Points on a hilly landscape, in no order, each with its height.
A ball rolls from a point to the lowest of its 2 nearest points, and stops where none of them is lower. Distance is the straight distance between rows; heights are no part of it.
tora: 14, 1, 7, -6, -10, -10, 9, 1, 15, -1, 8, 2, -7, 2, 14, 0, 1, 12, 17, 5, -27, -1  (h 672)
baz: -23, -8, -15, -8, 3, 3, -6, -10, -2, -12, 8, 20, 4, -5, 12, -2, 11, -21, -10, -6, -10, 18  (h 375)
lubi: 14, 23, -5, -8, 17, -6, 5, 14, 9, 12, -3, -12, 3, -1, -15, 8, -11, -11, -10, 1, -4, -7  (h 599)
Telub: -23, 4, 12, -17, 21, 0, -6, -8, -1, -12, -2, 19, 15, -4, -11, -9, 4, -16, -4, 7, -1, 9  (h 694)
sil: -9, -12, -7, -6, 2, 5, -10, -2, -2, 4, 9, 22, 5, 1, 7, -8, 12, -14, 3, -10, 1, 7  (h 346)
per: -18, 11, 3, -5, 36, 4, 1, -18, -3, -23, 2, 7, 24, -2, -9, 17, 3, -15, -16, 12, 10, -2  (h 415)
Zit: 7, 10, -15, 5, 0, 13, -4, -7, -11, -4, 9, -3, 0, -5, 19, 24, 16, 6, 1, 4, 3, -17  (h 315)
beda: -3, -25, 12, 7, -14, -20, 1, 15, 8, 3, -16, -13, -12, 20, 5, -4, -8, 12, 29, -14, -2, 26  (h 265)
mumu: 16, 6, 0, 3, -3, -11, 14, 20, 15, 14, -10, -12, 0, -6, -20, 4, -17, -8, 0, 3, 3, -3  (h 629)
gife: -2, -5, -2, 8, -26, 18, -9, -1, -7, -8, 12, 7, -10, -9, 11, 3, 16, 17, 3, -4, -9, -4  (h 260)
kem: -13, -3, -2, -14, -4, -5, -3, -23, 0, -11, -4, 0, 8, -5, -3, -2, -8, -12, 4, 0, -11, -7  (h 525)
Pena: 19, -4, 1, 7, 0, -15, 3, 9, 1, 11, 1, 1, 8, -11, -13, 6, -8, -3, 0, -6, 4, -6  (h 649)
Bos: 2, -6, 1, 10, -24, -18, 5, 2, -3, 14, 2, -6, -9, -5, -10, -7, -11, 4, 19, -2, 0, -4  (h 485)
Deden: 4, -26, 1, 4, -14, 0, -22, -2, 9, -25, -11, 15, -10, 3, 12, -12, 10, 16, 11, -15, -16, 11  (h 171)
labib: 7, 18, -5, -3, 5, 3, 0, -4, -17, 12, 1, -13, 1, 9, 1, 10, 8, -4, -12, 5, 18, -22  (h 766)
kofop: -20, 16, 13, -12, 27, 1, -3, -16, 0, -15, -9, -5, 14, 14, -10, 14, -4, -11, -3, 16, -6, -8  (h 388)
Medub: 3, -11, 12, 3, 8, -26, -3, 5, 6, 5, 0, 9, 6, -8, -20, -1, -3, -11, 11, -2, -4, 8  (h 663)
dig: -7, -9, 5, 9, -24, 5, -6, 13, -4, 8, 0, -10, -23, 8, 2, -10, -4, 15, 24, -8, -9, 10  (h 303)
Gamup: -1, 7, -14, -6, -7, 0, -5, -10, -3, -6, -5, 8, 12, -23, 0, -3, 8, -11, -1, -8, -3, -7  (h 547)
mus: -1, 15, 11, 1, 25, 0, -2, -11, 11, 1, -1, -13, 14, 14, -22, 14, -17, -9, -8, 9, -2, -10  (h 341)
godof: -5, -22, 15, -2, 4, -16, -18, -5, 10, -22, -13, 13, -12, 2, 3, -14, -4, 8, 16, -10, -12, 19  (h 225)
zeg: 7, 2, -1, -15, 9, 2, 2, -5, 5, -13, 10, 14, 5, -8, 23, 5, 14, 6, 8, -5, -13, 0  (h 345)
Dired: 6, 22, -15, 5, 17, 13, 4, -5, -6, 13, -2, 0, 18, 12, -1, 7, 14, -13, -20, -1, 21, -21  (h 785)
poze: -3, 8, -27, -5, 12, 16, 1, -8, -7, -6, -6, 12, 19, -9, 7, 18, 5, -20, -18, -3, 11, -1  (h 468)
rudu: 0, 16, -4, -9, 18, -2, -3, -2, 2, -2, 0, 2, 16, -10, -7, 4, 0, -16, -6, -2, -2, -9  (h 570)
Noke: 8, 9, -27, 12, 39, 9, 5, -2, 6, -6, -3, 11, 23, -4, -2, 5, -2, -16, -20, -13, 17, -6  (h 827)
dosi: -4, 2, -3, 4, -8, 19, 9, -5, -13, 9, 17, 7, -8, -6, 18, -11, 19, 14, -1, 9, 11, 3  (h 305)
mimo: -5, 13, -3, -17, 4, -3, -8, -3, -6, -2, 3, -11, -9, 10, 13, 6, 5, -6, 6, -2, -12, -5  (h 373)
Fivut: -15, -4, 22, -7, 19, -12, -4, -3, 4, -3, -10, 6, 17, -4, -26, -3, -5, -5, 4, 3, -5, 6  (h 678)
Tud: -4, -5, 2, -2, -14, -17, -5, -9, 6, -2, -6, 1, -4, -3, -5, -10, -10, -1, 18, -11, -12, -1  (h 499)
kubo: -8, -6, -1, -7, 5, -2, -9, -6, 15, -23, 6, 22, -2, -9, 16, -10, 12, 5, 4, -6, -19, 13  (h 316)
kop: -1, 13, -12, 10, -3, 24, 1, -5, -16, -1, 16, 1, -2, -17, 22, 8, 21, 14, -14, 3, 12, -10  (h 270)
suru: -3, 10, 11, 4, -11, -10, 14, 20, 19, 15, -10, -11, -2, 26, -29, 12, -18, -9, -15, -5, -2, 9  (h 97)
dos: -25, 4, 4, -19, 25, 0, -3, -18, 1, -29, 4, 6, 6, -1, 9, -3, 3, -8, 1, 16, -10, 4  (h 706)
Kisu: 14, 5, 1, 25, 12, 24, 9, 3, -11, 14, 7, -7, 0, -26, 0, -13, 0, 15, -6, 17, 25, -7  (h 272)
kad: 2, 0, 6, -14, -14, -3, 10, 9, 14, 0, 0, -21, -20, 19, 13, 5, -14, 10, 19, -1, -15, 12  (h 290)
mevi: -2, -11, 0, -5, -26, -14, 26, 18, 17, 9, -4, -15, -14, 11, 0, 3, -18, 6, 14, -1, -4, 11  (h 227)
sul: -4, 12, -10, -20, 5, 8, 3, -5, -14, 1, -1, 6, 5, 6, 20, 2, 27, -6, 0, 2, 9, -9  (h 404)
padir: 16, 4, 7, -2, -7, -16, 4, 8, 8, 6, 8, 7, 0, -15, 2, -2, 6, 14, 9, -2, -8, 2  (h 662)
rutom: 15, 3, 14, 3, -15, 7, 18, 4, -10, 11, 9, -15, -16, -8, 11, 4, 0, 22, 1, 27, 8, -3  (h 773)
likef: -2, 10, 1, -13, -6, -10, 8, 6, 2, 11, 0, -7, -5, 9, -2, -8, 0, -7, 3, 4, -6, -7  (h 348)
Mifik: 12, 8, 3, 6, -3, 9, 4, 0, -15, 18, 3, -18, -5, -2, -2, 2, -9, 5, -9, 9, 17, -17  (h 749)
dulo: -15, -9, 14, -5, 12, -17, -12, -4, 8, -23, 7, 10, -4, -12, -3, -3, -5, 2, 14, 0, -18, 14  (h 276)
didop: -1, -6, -4, -8, -5, 10, -4, -1, -4, 5, 9, 11, -8, 7, 14, -25, 17, 2, 8, 2, -3, 4  (h 325)
mep: -16, -6, 12, 0, -12, -12, 3, 13, 4, 9, -12, -14, -6, 23, -12, -4, -16, -4, 26, -14, -11, 19  (h 219)
gez: 4, -1, 8, 15, -15, -13, 12, 23, 2, 28, -7, -10, -5, 9, -26, -9, -10, 1, -13, 8, 17, 0  (h 652)
gunun: 18, 9, -10, 13, 9, 9, -3, 2, 1, 15, -13, -5, 12, 2, -19, -13, -13, -5, -21, -2, 16, -22  (h 700)
Sav: 11, -9, -2, 21, -10, 4, 1, 0, -14, 11, 13, 6, 1, -19, 1, -6, 9, 9, -14, -2, 22, -8  (h 458)
Mada: -1, -15, -5, -8, -17, 16, -21, -10, 1, -17, -5, 9, -3, -2, 17, -1, 5, 8, 4, -8, -17, 0  (h 220)
fur: 7, 14, 8, -3, -6, 5, 11, 10, 10, 21, -6, -13, 6, 30, -19, 14, -12, -6, -12, 13, -3, -8  (h 196)
Nirov: -9, 1, 4, 4, -19, -13, 19, 15, 15, 19, -14, -17, -3, 17, -20, 0, -17, -7, 9, -4, -6, 12  (h 169)
lodis: 1, -22, 18, -9, 15, -2, -12, -7, 15, -20, -2, -1, -12, 15, 3, -17, -15, 0, 22, 0, -11, 19  (h 192)
fuf: 5, -18, -13, 19, -9, -13, -7, 1, -6, -4, 7, 19, 4, -17, -3, -2, 14, 3, -11, -14, 15, 3  (h 438)
Rif: 17, 10, -1, 14, -1, 4, 11, 20, 4, 23, -10, -14, 3, 6, -22, -15, -14, 1, -24, 7, 16, -11  (h 673)
gutat: -15, 0, -18, -2, 16, 10, -8, -7, -7, -12, -1, 10, 15, -15, -6, 19, -2, -23, -28, -7, -1, 13  (h 496)
rer: 5, 2, 2, -22, 7, 5, -5, -2, 7, -4, -1, -12, -17, 21, 18, -5, -2, -1, 17, 3, -16, 5  (h 347)
Fipa: 15, 9, -28, 17, 32, 18, 0, 2, -7, 1, 4, 2, 9, 8, 9, 10, 5, -8, -18, -13, 22, -15  (h 809)
lusir: 1, 9, -14, 26, 6, 29, 7, -7, -20, 3, 6, 0, 3, -27, 11, -5, 4, 12, -22, 10, 23, -6  (h 210)
Vivu: -6, -27, -2, 7, -4, -20, -22, -1, -1, -11, -1, 19, -1, -11, -3, 6, 11, -1, 0, -14, 1, 9  (h 422)
Zuner: 15, 1, -13, 14, 5, 19, -7, 1, -10, 5, -3, -11, 6, -7, -2, -2, -10, 2, -13, 0, 15, -24  (h 726)
gop: 4, -3, -11, 1, -9, 3, -2, -8, 0, -19, 3, 13, 11, -24, 14, 14, 6, 2, -11, -16, -4, -5  (h 528)
sar: 3, 11, 13, -15, 9, -5, 2, -8, 1, 10, -7, -9, 8, 31, -13, 13, -6, -12, -4, 10, -2, -12  (h 275)
Ges: -7, -2, 21, -24, 14, -5, -1, -11, 7, -9, -14, -1, 2, 24, -3, -12, -7, -10, 8, 10, -9, 4  (h 164)
gup: -12, -13, 23, -11, 9, -11, -1, -9, 7, -11, -12, -8, -2, 22, -7, -13, -21, -4, 18, -7, -5, 14  (h 27)
dak: -12, -23, -13, 2, -15, -6, -11, -7, -2, -15, 9, 23, -2, -10, 14, 2, 16, -4, -13, -13, -11, 16  (h 402)
sutud: -7, 11, -12, -14, 18, 8, -2, -12, -10, -16, -5, 10, 15, -2, 17, 19, 18, -12, -4, 0, 3, -4  (h 434)
nog: -4, 5, 6, -10, -19, 7, -3, 10, -8, 10, -2, -11, -11, 14, 0, -15, -2, 2, 15, 6, -5, 2  (h 324)
tubi: 1, 6, 11, 1, -16, 4, 18, 8, -9, 19, 8, -20, -18, 6, -4, 7, -9, 7, -4, 17, 6, -2  (h 764)
refi: 1, -7, 5, 9, -21, 13, -8, 5, -2, -3, 13, -4, -20, 2, 13, -13, 6, 26, 12, 1, -15, 2  (h 283)
pok: 2, -14, 22, 13, -27, -1, 3, 12, -4, 10, -2, -9, -20, -5, 0, 0, 0, 34, 15, 16, 5, 10  (h 674)
nena: 6, -7, -1, 28, -15, -11, 6, 3, -8, 15, 3, -6, -8, -16, -8, -12, 0, 15, 2, 5, 15, -6  (h 474)
Bidan: 13, -6, 11, 15, -22, -13, 5, 20, 1, 5, 7, 4, -16, -11, 0, 5, 11, 26, 11, 5, -3, 8  (h 668)
suf: 9, 0, -28, 10, 5, 10, 0, -2, -7, -8, 8, 6, 11, -22, 6, 11, -3, -4, -20, -12, 13, -5  (h 502)

Where does a ball stop that starts at each point below?
kem => kop
gunun => suru
gutat => kop
likef => Deden
Vivu => kop
Fivut => suru
Gamup => suru
